Each row is a point on a tangle of strands that fork and nearly touch. The rows are in no order.
Two points are linked if the straight distance between their rows is under 92.9. Some points are linked to none.
K899: [ 20  -2  -1 -24  -8  18 -12  28 -21  32  -6   3  26 -18  -2   6  11 -17
 -10 -13  11  -5  -1 -20   8  30  -5 -20 -10   9   1  -7 -10 -13  14 -20
 -14  19  -4  15  15 -20 -14 -12  16  -7]
K788: [-19   7  -1  28 -22  -6  13   4   8 -16  17   1  -6  -7  -3 -18 -14  -2
  -1  16   8   4  29 -23   4 -10  13   4  10  -6 -16   6 -14 -11 -24  35
   8 -28  13   9  -6 -20 -47  15   5 -11]
K658: [-11 -14  12  21   0  -6  11  -3  -9   1  -9  -5  21 -16   0 -45   2   7
  -1  -6  16   6  22   1  10 -14 -30  20  24 -26   2   8  22   7  13  23
  -1 -10  -4 -11  30  -8 -12   2  -3   7]
K588: [-29  -5  -4  51  11 -12  -3 -16  14 -13 -11  28   8  19  -2 -10   2  -1
  -4   9   7  -6  -1  -5  -2  13  20 -17 -20 -22   1   1 -11  24   0 -12
   3 -22  -5   1 -26  23   4  16 -22 -23]
K666: [  2 -15   6 -15  -1  17 -29  -1 -17   4   2 -14   3  -3   2  10  21  12
  13  28 -28  -1 -19   8  -4 -10 -16  -9  19   4 -12   9  -2 -16  14 -18
   9  31 -12  17  -3   4  38 -14  11  33]
K821: [-36   1  -9  14 -20  17   0  12  -9   5   5  26  17 -30   3  -8 -30   3
 -16  17 -11  11  21 -16   8  -6  12 -29 -19   1 -18   6 -10 -31   8   9
  -3   5  -7  23   5 -17 -15  -1  -5  -2]
K19: [-12  -3   9  -3  -6  -1 -39  19 -38  16 -14   7  26 -36  -1   2 -34  -3
   0  -2 -20  23  16 -10  -1   1 -14 -26  11  -6  23  -1 -13   0  24 -25
  -3  33 -12  24  16 -22  -1 -17   7  10]
K612: [  4  12  -9  14   0   2  22  21   8  20 -16   2   6  18  -2   6  21  -1
   3   7  -2  -7 -20 -18  22   6  30   8 -37  17 -20 -20  -4   5 -29  15
   7 -28   1  12 -18  -8 -23  32  -9 -36]
K989: [  7   3 -23 -18  32 -22  21  -1  15 -15 -13  -4 -30  14  -4  19  10  -4
   2 -24  37 -13 -16  19  11   6  -1  12  13   0  -5   7  22   4  18  11
  -7   0 -10 -16  12  31  10   2  -6  17]
K813: [ 19  14  -6   3   4 -25   9   4  15  -8   1  19 -23   3   6  23  -6 -12
 -10 -12  31 -11 -28  -8   6  13   0  -3   6  -7  29  17  -9  32  -8 -38
   2  15 -15 -15  -2   6   9  15   4  -7]
K854: [-16 -20   3   3  10   8 -10   6 -17   8   1  -3  14   8   8   6  11 -11
 -22  12   9 -21  25 -11   1  25 -14  -6  -1  -6  18  -6  -1   4   4 -18
   7  15  16   8 -15   8  -7  -7  16  -6]
K677: [ 23 -20  -8 -10  15 -15 -13 -20 -14 -12  10  -8  -1 -10   6  26   6  -3
 -10 -13  35   1  -4  15   9  10 -10  15  20 -15  22 -26   9  21   2 -18
   1  13   5 -20  -3  -4  -3   4  -1  22]
K765: [ 11   5   1 -16  -7  20   3  -6  -2  11 -10  16  15   0   4   6  -5   8
  -2 -13 -14 -22 -26  -2   4  14   2 -11 -21  19 -24  35  -5 -17   1 -29
 -23  23 -29   1   8  -6  19 -10 -10 -12]
K647: [-16  17 -14  13 -26  11  -7 -16  22 -13   9 -18  -3  18 -20 -32  -9 -25
  20 -36 -11   5   0  -1   3  28 -18   7  -1  23 -13  24 -10   4 -27   8
  -3  -3  -4 -14  17  22 -11  -6   0 -32]
K812: [ -9 -11   2  18  21  -6  -2  -9  13 -12  11   0  -8  13 -23 -10  11  -3
 -11   3  -2  41   6  19 -14  -2  -3   1 -10 -35   9 -16  33  15   4  15
  -4 -25  20 -10 -10   7   5  13  -8  26]
K859: [ 13  -2   5 -20 -16   4  20  -6 -24  11  13  -1   8 -23   2  15 -25  12
  26   3 -22 -13   3  10  -9 -39   4  -3  11   6 -16  -1   1 -28  -4  -1
  -1   4 -13   0  13 -11  11  -7 -22 -12]
K420: [-24 -13  -4  25  -1  21  12  -5  16   7  27   4  21  -1   4 -10   1   2
 -25 -14  15  -5   6  -7  13   2 -16  -2  -8  -2 -10  23  13  -2   6  10
   0   0  11  -7 -11   1 -11  13   5  -3]
K488: [ 21 -10  10 -29  26  14   2  -1 -33  15 -24 -13  -2 -26  -8   3  25   7
  12 -10  -7   6   4   7  -2  -9  15  15  -8   1  -1 -24 -10 -27  21  11
  -5   3  -5  31  19  14   7  11  11  50]
K68: [  0  -1   1   2  17 -10  11  17   4 -14  -6  -9 -26  27  -8  32  32 -10
  -4  14   6   1   8  11   6  16 -16  12  13  -3  10 -11  21  24  -6 -12
  -9 -16  26 -24 -32  15  -7  24   0  17]
K825: [ 18  -9  21 -14 -15  -6  -3  23 -32   6   4 -14   3 -12   4 -10   2   5
   6  22 -11 -11  20   5   7 -11 -22  13  28  -5  -6   1   4  -9 -19  12
   0  29  -6 -15  24 -15 -21  -6  26   1]
K207: [  1   9  -9 -14 -24 -13 -43   4 -42  11  -3  -1   2 -19  11  14 -16 -11
   1  27 -18   1  -6  -7  -5  12  -1 -17  12   2  28  -5 -24   4  11 -40
   7  30 -17  16  19 -41   1 -15   5  -8]
K493: [  1 -15   9 -14  18  -3  -1 -12  -9  -4  17 -41 -17  -1   5   6  14   3
  21  -1  -2   5  -7  14   1 -29 -25  11  24  18  -9   7  17  -9  -4   7
  28  18   3  -1  21  14  19   1   0  25]
K390: [-20   5   1   4  23 -10 -20 -10  -2 -12 -20   9  -5  27 -22 -15  17 -18
 -12  21  18   7   9   9  -8  13 -10  -5   8 -37  16  24  41  15  14 -21
 -22 -22 -15  -7  11  -5   7  20 -12   5]
K996: [-37   8 -28   9 -17  29  13   6   5   1  18  19 -10   8  23   4   4 -10
 -13  31  11 -23  16 -22   7   9  18 -20  -1   7 -28   6 -12 -18 -13  -4
   8   5   1  10  -9  -4 -18  -8  -5 -24]
K999: [-12 -18  20  25   2   3  28 -10  17  -8  -2  -8   8  -2  14 -18  10  14
   0   9   8  11  22  -2  -7 -20  -5  17   6 -15  10 -32  -5   3   8  32
  18 -37  21  14 -10  -3 -10  -4 -10  27]
K698: [-28  14 -20  14 -11  23   5  -7  11  12  21 -20  13  25 -10  -8 -15 -23
  29 -36 -15   4 -10   0  13  22 -17 -14  -3  37 -17  11   2 -12 -13   0
  16   3  10  -9   1  23  -6 -13  -1 -33]
K914: [ 13  10   2  10  10  -7  16  22  17 -13 -14  10  -1  17 -16  14  19  -4
   3  12   1   0 -23   0  -2   1  20  -5 -17 -13  22 -37 -33  13  -5   4
   9 -34  18  11 -34  13 -13   8  -4 -20]
K577: [ 14  13  -9 -24  28 -13  21  -7   1  -6 -16  -1   1  16 -16   1  16   5
  19 -46  -8 -14 -15   9  -7  15  13  15 -24  21 -28  -4   0  -6   5   2
 -12   3  12   9  14  35   4  -9 -11  -9]
K219: [  1  -2  -5  -6  19   1  -8 -16   4  -3   3   4   2  25  -9  -9  13 -11
 -14   8  15  27  18  15  -1  19 -23  11  13 -44   7   4  48   4  11   0
 -24 -18  -4 -18  20  -7  10  -2 -11  25]
K31: [  1 -14 -11  19  21  -8 -38  -9  -1  -8   5  11  -6   2 -10   4  -1   0
 -10   3  -2  22 -16  11 -12  14   3 -13  -6 -26  26  -8  17  33  -5 -28
  -2  15   2 -12 -16  20  26  14  14   0]
K763: [-22   0   1  21  -5  26 -20  16   8  11   1  17  27 -11   9  -1 -23   0
 -11  20 -11  20 -23  -7   4  -3   2 -25 -18 -16  38  -2 -10  -3   0   4
  17  13   2  13 -20  -8  10  -5  14  -1]
K20: [ 13   7  17 -42  -4 -13  -5  22 -22   3 -16  15 -12 -27   8  25 -10   9
   6  24 -32   3   9   4 -12 -10  41  12  -6  -1 -12 -11  -6 -24   4   0
 -21   4 -17   6   9 -37  -5   0   3  16]
K364: [ -2  10   2  25  -2  -7  -2 -10  31  -6  14 -29  22  19   5   7 -20   4
  -9  15  18   9 -18   5   4 -30  13  -3   3  -2  18 -23 -35 -15 -11  31
  30 -13  29   2 -36   3  -9 -26   8   2]
K975: [ 22 -22 -17 -15   9  22 -14 -13  -6   6   5  -7  -1   4   0  21  22   5
  15 -22 -14  13 -14  15  -5  14   3   8   3   6  -8 -37   6   6  -3 -16
  -5   6  15  -6 -24  16  22  -7 -27  21]
K347: [-14  14  -5  33   0 -10  12   1  15 -17   4   0 -10  11   1   4  18   2
   7   8  15   3  12 -24  10  -8   7  12   0   6 -33  14  -6 -11 -19  24
  13 -45  26  13 -23 -15 -41  35 -17 -20]
K709: [ 18  14  -2 -21  -9 -31 -34   1  -7  -7 -11   0 -14 -18   2  -2 -19   7
  -1   0   3 -12 -11  11  -1 -12   2 -11  -2  12  -5  28  -6   3  -3  -2
 -21  33 -29  -9  39 -15  13 -19   9 -10]
K365: [ 10 -34 -11 -10   9  28 -18 -14 -12   4   6 -17  -6   5  -6  17  28   9
  15   2  -9   5  -2  15 -10  -3 -23   0  18  -5  -2 -28  14   6  20 -18
   5  23   7  -2  -8  18  28 -18   0  30]
K855: [  5   5  -6 -16  12 -25  34  -8  -4   1   7 -20   6  -8 -10  17   1   2
  19 -41 -11 -22   7   9  -5   0  -2   3  -1  26 -15 -11  -2 -17   0   6
   8  -2  30  11   2  17 -17 -17  -4 -25]
K717: [-13  -6   8  15  17  -1  22 -24   9  -5   3 -10   5  -6   4   7   5  19
 -15   0  15   1  15  20  -2 -16   4  -2  -2 -11  19 -47 -17   5  22  19
  21 -16  31  12 -32  21   5 -17   0  20]
K685: [-26   1 -12  37   5   5  40 -11  26  -9   2  -8   5  22  -4  13  22  -5
  21 -21  -7  -5  -3 -15   6  -7 -10  24  17  -4 -13   0   1  -5 -11  16
  22 -45  26   9 -14  -3 -30  10 -18 -21]
K582: [-49  -9   5  13   8   6  16 -18 -10   4  -7  -5  -1 -13  19 -13  22   0
 -13  32  14 -12  21 -15  -7  -7 -12  -6   4  -2   3  15   3  -4  25 -19
  25  -6 -12  39   5 -14   8   3   0  -3]
K454: [ 40  37   8 -51   2   7  -7  29   7   1 -17  21  13   8   6  -6   5   4
 -17   7 -40   4 -19 -11  -8  21  40  10 -30   1 -32  24 -12  -7   8 -10
 -17  13 -29 -13   8 -21   8   6   8   5]
K955: [-26 -16   5  12  27   1   7 -12 -12   5 -25   5 -12  -7  -5   1  29 -12
  -2  19  17 -12  11 -16  -3  -9   2   5 -13   7   7  -6   4  -4  22  -7
  10 -13 -11  33   5  -2   6   6   8   7]
K573: [ 40  19   7 -39 -10  12   6  34   3  25  -3  17   6   1  14  -3   9  -6
 -10   7 -26   7  -9 -26   1  24  48   1 -37  20 -21   1  -8   1 -13  -3
 -16   3 -18 -15  -5 -32  -5  26   1 -16]
K711: [ 23  24  -4  -8  -9   3  18  18  13  30  11   1   0   9  -5  -3  11  -9
   5  -9 -19   3 -26 -21  -4  12  40   2 -41  20 -17 -13  -2  -2 -20   7
   2  -4 -10   4   4 -11  -2  19  -7 -42]
K845: [  1   3  -4   7 -37  -4  -5  10  -4 -18  24  10   5 -17 -10 -29 -31  -6
   3   7 -19  -7  32  -1   0  -2  11   1  13 -11  -8   8  -6   1 -17  10
  -7  10  -1 -19  10   5 -13 -25   3 -17]
K226: [  1  -1   1 -19  17 -11  -5   0  -8 -18 -33  11 -15   8  -1   3  12   1
  10   6  -8 -22 -10   5 -14  13   5   6   7  -8   1  19  -7   8  11 -34
  -2  12 -23   5  11  25  22  -5  -4  16]
K272: [-29 -15   7  38   9   3  15 -18  17  -4  23  19  15  -5  15 -13   2  19
 -36   5  25  -2  16 -12   4  -8  -1  -7   0 -11  -1  11   7  11   9   7
  10 -19  13   9 -29   2   6  18   6   9]
K515: [ 15 -17   5 -13  23   7  13 -10 -13   7  17 -13  -9 -11   4   4  25  11
 -18  -7  28  16  15  21  10   1 -23  16  21 -23  12 -17  29  18  28   3
  12   3   5  -8  11  -6  -3   8  16  37]
K74: [ 13  -7  -4 -17  12  19   5 -18  -4  17  -6   1  19  -3 -12  10   1  14
  -1 -33   8 -17 -26  23   4   6 -16 -19 -14   6 -13  24  14 -19  28 -19
 -23  15 -16   1   9   9  16   1  -4 -12]
K933: [ -6 -11   8 -11  31  10  19   7  14  17   8 -20 -10  30   8  15  20   9
  12 -11 -18  -3 -13  -1  -5   0  -9  17   5  18 -33  25  22 -23 -20   5
   9   5  12  -1  -8  34  -1  18  17  12]
K10: [  4   9   2  -1 -15 -22   8  25  22 -15   4   2 -32  38  -6 -11   1 -15
  11  -9   2  -6  -2 -13   2  15 -14   6  23  25 -16  39   1  11 -22  -2
   4  16  -2 -26  19  16   7  -7   4  -5]
K790: [ 13   2   5   1 -12 -19 -37 -14  -4  -1  11 -19   1 -24  -1   0 -32   0
  -1 -13  28  -4  -8  -1  10 -13   0 -10  -3  22  -1   4   0  -5 -22   6
  -8  14  -1 -12  18 -10   6  -1  -9  -2]
K672: [ -1  -1   0   9  15  -9  23 -24  17  -2   3   0   4   4   3 -31   6  14
  -9 -11  34  17  31  16   5  -9 -20  21  23 -43   4   3  40  20  22  21
  -8 -36  -5 -16  22 -18 -13   4  -9  28]
K150: [ 35  -9  -3 -22 -19  14  -9 -12 -13   3   1  -3  -6   7   9  11   1   0
  24 -22 -14  -2 -11   5 -11   3   2  11   4  17  -1 -28 -11   4 -15 -12
  -9  -1  -3 -13  -6   7  17 -18 -36   9]
K504: [ -6   6   3  27  -6 -11 -15  -9  13 -34 -20  24   0   9  -6 -19  -7  -7
   1   7   2  -4  -3 -12  -9  13  15  -7 -26  -6  -4   7 -19  19 -13  -3
  -7 -33 -11   1  -9   7  -4  12 -36 -15]
K944: [  1  10  -7  20 -25 -23  14  18  19 -12  10  -6 -28  37  -6  -7 -16 -21
   6 -21  14   3  -2 -18   5  11  -5  -5  21  22   0   9 -13  24 -26  -7
  13  19  28 -36  -6  11  10 -15   8  -7]
K809: [  8 -15  12   1  -1  12  -7  10 -20  13  14  -9  22 -18   6  10 -22  11
 -29  -5  15  -3  37  -8  11   4  -7 -17  -1   5   6 -29  -6  -3   5  13
  -2  12  37   6 -21   9 -12  -9  17   6]
K323: [ -5   7   8  29  -8 -26  21 -14  28 -18  26 -17  13  10  -4  -3 -24   6
  -9  -2  13   3  10 -14   7 -28  23   6  16  -8  -6  -2 -21 -17 -15  27
  26 -24  25   2 -34  -4 -33  -6  25  -4]
K348: [ -3  -6   5 -21  -4  19 -17  20 -24  18  -8   9  13  -3  -3  -4   9 -22
 -12  16   1 -21  26 -22   0  37   6 -24 -12  10  -9  -5 -14 -24   9  -4
  -7  15   0  19   2  -5 -23 -15  24  -1]
K898: [-10  -6  15 -14 -14  -8  21  -4 -20  10   7   4   0 -31  16  -1 -25  21
   4  16 -13  -1  19  -1  -8 -41  14   7   5   0 -21  -8  -2 -28  -3  22
   3 -11 -13   6   8 -32 -18   3 -22   4]
K615: [ 23   1  -4 -18 -35  12 -13 -24 -22  16   7 -13   6 -13   3  10 -24   3
  38  -6 -20  -2   0  10  -5 -17 -14 -25  12  18  -6  -3 -18 -15  -9 -10
  -6   5 -14 -11  16  -3  23 -18 -27 -14]
K139: [ 12  36  -9   5 -43  -4  26  -3  24 -24  12  17   2   2 -15 -21 -12 -13
 -12 -11   6   9   8 -24  -7   7  19 -10 -11   3  -3   3 -30  27  -3   9
  -5  -4   3 -28  -6   0 -17   2   7 -36]
K730: [ 18  19   1   9 -19 -23  14   1  13  -6  15  18 -16  -5  -5   4 -21 -12
 -24 -11  22 -12  -8 -19   7   5  23 -16  -9   5   5  15 -10  24 -15 -14
  -3  15   2 -18   0  -8   1   0  16 -29]
K940: [  3  25 -14   1 -42  10   9   9   9 -17  27   7   1  -6 -21 -23 -18 -11
  -4  -4  -3   2  26 -10 -10  13  27 -15  -9   0  -7 -14 -21   1  -5  18
   3  -1  18 -11   2   3 -25 -20  12 -31]
K761: [ -4 -15  13 -14  26   3  11  -3 -20   9  -8 -13 -20 -29   0   4  24  11
  -7   5  11   4  18   6  -1 -11   1   2 -20   4   4 -22  -2  -7  23  15
   0  -4   4  30  11  14   6   5  11  30]
K556: [-22 -11  10  22  -2  35   1  16   6  14  -3  22  22  -9   2   1  -6   1
  -2  24 -29  30 -19  -3  -5  -4  -8   5  -9 -25  30   1  16   8  14  -2
   6 -11 -12  13 -18 -20   7  10   9  11]
K820: [  2   4  14   8 -18 -15 -14 -37   6  -1   5 -13   2 -26   6 -10 -48  10
  20 -31   0   1 -15   9 -10 -28  -9  -3  -2   4  11  14  -2  -9 -21   9
  -5  -6 -18  -8  13 -10   2   8 -17  -4]
K453: [  2  -6   1  -2  19 -24  -7 -18   2  -6   3  10  -7  -5  20  18  -6  -8
 -22 -12  38 -17 -11   3   3  13   3   6  11 -21  33   5   9  24  -3 -29
   1  -1 -16  -9  -9  -1   5  21 -11   9]
K163: [ 38  -2  -5 -44  22  -9 -16   8 -17   2  -5 -15  -6 -22 -15   6  14   6
  19 -22 -17   1 -15   9  -3   3  18  19  -8  10  -7 -15 -13 -21   7   7
 -15   3  -6  24  22  14   8   4  -4  21]
K985: [  9  -5   9  -8 -12  -4  -4  17 -25  15  18 -22   4  -8   4   1  -8  -2
 -10   3   7 -10  46  -7   7   4  -7  -2  16   6 -10 -16  -1 -16 -12  25
  -7  18  27 -12   5  -3 -33 -13  23  -3]
K508: [-46  -4   1   2  -8  11   1  -7 -11   2   6  11   7 -15  17 -12  -4  -1
 -22  40  -1 -13  31 -18   9  -2  -4 -16   0   7 -15  25  -3 -26  15   0
  13   4  -9  24  -1 -14  -6  -5   6  -8]
K305: [-11   6   0  15 -16 -19  19   4  18  -2  24 -21 -21  24   9  13 -24 -14
  24 -15   2  -5  -1 -18   0 -16  -3  -1  35  18  -2  -2  -3  -5 -22  -1
  25  -3  26 -18  -8   7  -1 -22  -6 -16]
K529: [ 24  -2  -8  -9 -18   6 -31   5 -17  14  -6  12   6 -12   0   3   9 -15
   5  -6   0   2 -18  -9  -1  27  -5 -10 -10   5  25 -11 -18  16   2 -29
  -6  18 -11   8   3 -16   4  -4   6 -10]
K461: [ -8   4   5  16 -23  -1  -6 -13   6 -17  -5  25   3 -13   0 -10 -33   1
  10  -7 -13  -1 -14  -2 -14 -12  13   0 -24   9  -2   9 -15  -5 -20   9
 -17 -20 -18   5   2 -11   3   7 -27  -1]
K294: [ 20  34   2 -44 -14   6  -3  -7   8  16 -10  17   5   2  14  -3  -6   8
 -10  -9 -22  -1 -29 -10  -8  14  24 -11 -32  19 -36  27 -18 -12   9 -17
 -25  21 -29 -12  13 -18  30 -11  -9 -22]
K516: [ -6   0  21   1  -2  -4  35   5 -14  12   2 -18  -6 -42  21 -22  -9  16
   4   8   5   5  24  -1  -4 -49 -14   0   2   3   3 -17  -7 -18  12  31
  27 -16  -9  15  16 -29 -12   3   9   8]
K739: [-11 -23  14   2   8  22   2  13  -3   9  16   0  19 -11  10 -12   2   9
 -13   4  -3   5   4   3   6  -7 -24   3   1   7   2  28  31 -17  11   9
  -5   9   1   8   7  -6   6  12  17  15]
K267: [-11 -21  33   8   2   8  27  15  -7   9  -7 -21   5 -26  25 -39  -1  23
   9   0 -15  20  34   8 -15 -30 -14  11   1  -1  -4 -25   4  -2  15  33
  10 -24   2  23  10  -7  -5  -2  -2  31]
K919: [ 24  -1   9 -27  -4 -22 -10  26  -9 -12  -9  -9 -10   5  -6 -10   7   7
  12  15 -11 -24  17   7 -12   0  -7  11  22  -9 -16  18  -2   0  -8  10
 -11  17  -8  -5  22  11 -14 -14  17   5]
K216: [-17  -9 -12   9  22   1  25  -2  12   7   2  -6 -21  18   7  38  25  -8
  -5  -7  10   1   1  10   5  -1  -5  13   8   1   3 -28  20  20   3   1
  11  -5  29 -23 -38  13   6   3  -1  19]
K278: [ 30   1 -11   3  -3 -17 -36  17   3  -3   2  12 -10  -2  -8   3   8  -8
  -4   0  -4  11 -15  -9  -6  22  11 -12  -9   0  19 -16 -15  36  -7 -13
   1   9  12   1 -17   2  13  -1   9 -10]
K222: [ -7 -10  -4   4  18  29   1   4   6   2 -10   2  16  15  12  15   5   9
  -4  15 -18   3   3  13  -3   3  -2  10 -10 -12  16 -49  -9   4   2  15
   8 -10  36  10 -34  30  14 -19  -8   0]
K542: [-22 -18  14  11  -1  21   3   4  -1   7   4  16   7 -10   5  -4   4   8
 -12  15 -25  32  -8  12   5  -2 -24  15   5 -16  18  27  31   8  25 -14
  -1  11 -22  -7   8 -25  21   0  10  23]
K456: [  3  -4   0  -3  25   7  10 -12   9  -2  29 -11 -13  -8  -2   1  13  10
 -31 -10  16  40  18  26  -1   4  -3   9   1 -35  17 -18  32  23  20  19
   2 -10  25 -13 -10   6   3  15  16  45]
K83: [ -5  -4  -8  21   2   5 -40 -27   1   4   4   1  -8  -8  -5   9 -12   1
   6 -12   9  14 -28  16  -5 -11 -11 -27  -3   4  27  -2   2  10   0 -18
  -3  19  -3   4  -8   8  35  -2   7  -6]
K188: [ -6  -1  -6 -12  14  26 -26   7  -9  14   3  -2  -4 -18   3  19   1  18
   1  31 -27  15 -31   2   1 -27   3  -9  -9  16  18 -10  -6 -12   7 -10
  12  16  -5  36 -12  -1  36  -3   3  17]
K93: [-24   1  -8  33 -14  30   0   7   7  11  13  12  32 -18  -9 -11 -37   6
 -12   5   4  13 -14 -14  13 -16   5 -45 -25  -8  11  -6 -17 -23   6  14
   7   1  11  12 -11  -3 -12  -3  12 -16]
K591: [-18  12 -20   8 -17  33  19  20   4  19  -8  27   1  13   9   3  20 -14
  -2  26  -4 -17 -10 -27  14  10  23  -5 -14  10 -15   6  -8 -10 -19  -6
   6  -7 -21  12 -17 -12 -10  17  -6 -33]
K368: [-11  -4  -5  16  -6  29 -21  -9   3   0 -24  12   0  25 -16  -7  17 -19
  19   3 -17   1 -13   0  -2  14  -3   5 -11  12  -5   3   6  -2 -11 -15
 -18  -9 -18   0   3   4  23  -3  -9  -4]
K285: [ 23  13   6 -46   0 -23   7  19  -2  -7 -16   2 -37  -9  -4  14  -6   4
  16  17 -26  -8   2   2 -18 -11  39  18   3   6 -10  -1  -7 -15 -14  -3
  -8  -3 -17   0  14 -12   2   7 -11   8]
K277: [ 45  20 -15 -45 -13 -25   6  16   3 -20 -27   2 -14  13  12  -6  -9  14
  12  -9   0 -14 -23  18   3   4 -15  30  19  -5   3  24   2  10  12   1
 -13   2 -46 -13  20   5   4 -14  -7  -4]
K769: [ 24   8  -9  -6 -12 -28 -28 -13  -9 -13 -16   7 -17  -3   4  -1 -23   6
   6   1   5 -12  -6  20   8   2 -16   1  24   1  21  24  -8  28  -7 -25
 -12  41 -29 -18  25   2  21  -7  12 -11]
K218: [ -2   8  -9  34  11  -8   1   1  33  -8 -13  -8  23  26  -9   6  -2  -6
  -6   6  22   7 -36   9   5 -11  19 -13 -13  -8  27 -28 -35   2  -5  14
  18 -12  27   2 -32   6 -16 -21  16 -11]
K691: [-19  -5  -2  19  -5  -5 -13 -29 -15  -1 -29   2  16  -6  -1 -27 -13   2
  -5  -8  30  -5  17  17   7  -1 -27   5  13 -21  11  17  12   8  17   3
 -21   4 -29 -13  35  -8  -2  -3   9  -4]
K928: [-16  -1   3  22  -5 -17  26   0  19 -11  12 -21 -14  27   0  14   8 -18
  22  -9  -2 -13   3 -12   1  -8 -20  25  32   6   0   1   6   0 -21   8
  19 -28  19  -8  -8   7 -15   6 -13  -9]
K333: [ 33  10  16 -49  -6 -20   4  25   9  -9  -7 -12 -41  18  -1   7  12   5
  25  12 -30 -17  20  -2 -25  -3  24   7  18   7 -26   8 -13 -12 -13   6
   4   4   4  -6  13   4  -8  -4   4   1]
K610: [ 43  14  -8 -34   9  -3  -6  -4  -7  -4 -28   2   7   4  -5  -8   7  10
  14 -25 -12 -16 -21   6 -11  13  23  17 -27  14 -21  -1 -12 -16   4   0
 -31   5 -11  11  24  19   9 -15 -15   7]
K380: [ -8   6  -5  -1   2   8  12  -2  -6   3  25 -23  21   7 -10   9  -4  -8
  19 -30 -15  -4   4   2   7  12  -9  -4  -6  30  -9  -5   6 -16  -8   1
  16   1  32  -6  -1  15 -21 -19   4 -32]
K680: [-32  -7  -4  42  24 -15   8 -24  17 -14   4  32  14  16   7  -6  16  18
 -25  12  19   0   7  -5  -2  -3   9  -5  -2 -35  -7  13  12  24  12  -8
   4 -37   5   1 -32   6  -2  39 -20  -2]
K714: [  9  -6  18  -1  17 -12   4  17   4 -19  -9  -2 -27  16  -4  16  24  -5
  -4  31  14 -12   7  11  14   2 -21  17  27  -5  21  13  18  18  -6 -15
  -6   4   1  -8   0   4 -10  37   9  19]
K801: [  0   3   2 -21   2  -6   9  15 -11  -8 -17  29  10 -18   4  -6 -11  13
 -15   5   2 -16   1 -12   6  -2   5  19  -6  -9  -5  29   6  -8   6   1
 -21  -4 -22   5  14  -8 -17  -1  -5  -1]
K736: [-22  -4  11  10  12 -11 -10  11  -2 -18 -24   2 -10   6 -18  -4  15 -18
 -10  37   1   6   3   6   3   2 -17  10  20 -13  21  24  28   8  11 -20
  -4 -11 -22  -1  14 -16  -7  28  -3  16]
K539: [-13   1 -20  15  28  10  12  -4  13  22  -9 -10   8  22  10  34  20  -2
   7   2  -6  14 -23  31   5  -1  10  -4 -10 -10   6 -51   5  20   4  13
  22   5  37  -5 -44  19  20 -10 -11   6]
K970: [  1   1  -1  17  -4  -4 -41  -4   4   5  26 -23  -8  -8 -10  10 -16 -11
  -3 -11  20   3 -18   2  10 -12  -3 -19  -7  25  17 -12   0  -3 -10   7
   6  16  21   4  -5  -2  13  -7  13   1]
K270: [ -2 -13  -3  -3   1  16 -31 -26 -10  14 -15  -7  13   6 -12  -8  -9   6
   2 -21  14  -3  -4  25   0   3 -34 -16  -6   1  -2  28  26 -12  20  -6
 -29  12 -18  -9  21  -1  15  -2   0   5]
K8: [ 12  13  -4  -3 -20  -5 -12  -4  22 -19 -12  -6 -16  29 -11 -24  -5  -8
  20 -24  -3   6 -11   7 -10  19 -19  19  10  14   1  32   3  22 -16   6
 -13   0 -12 -24  21  18   3  -1  -6 -22]

A fork is a point with three links, a tip a point with one. Leave the first point through the second and follow the links. Name the first fork or tip that comes.
K898, K859 -> K188
K944, K10 -> K508
K666, K365 -> K219
K812, K456 -> K845

Follow the links from the first point to the second, and from the first to the third. Name the last point that the two ways share.
K93, K294, K928 -> K508
K610, K270, K588 -> K508
K515, K761, K68 -> K219
K222, K691, K456 -> K219
K19, K739, K919 -> K529

A fork is a point with three links. Follow the links from the first point to the second and name the forks in between, in order.
K68, K556 -> K219 > K508
K420, K711 -> K508
K365, K515 -> K219
K769, K854 -> K790 > K529
K285, K769 -> K529 > K790
K739, K31 -> K790
K970, K610 -> K790 > K508
K996, K348 -> K508 > K790 > K529

Name the points in between on the shortest way along the links from the first point to the second, in order.
K955, K790 -> K582 > K508 > K821 > K93 > K763 > K556 > K542 > K739 > K420 > K272 > K680 > K588 > K504 > K461 > K820
K20, K854 -> K285 > K333 > K919 > K825 > K985 > K809
K347, K591 -> K685 > K928 > K305 > K944 > K10 > K8 > K647 > K698 > K380 > K855 > K577 > K610 > K163 > K488 > K761 > K955 > K582 > K508 > K996
K68, K730 -> K714 > K736 > K390 > K219 > K812 > K456 > K515 > K677 > K453 > K813
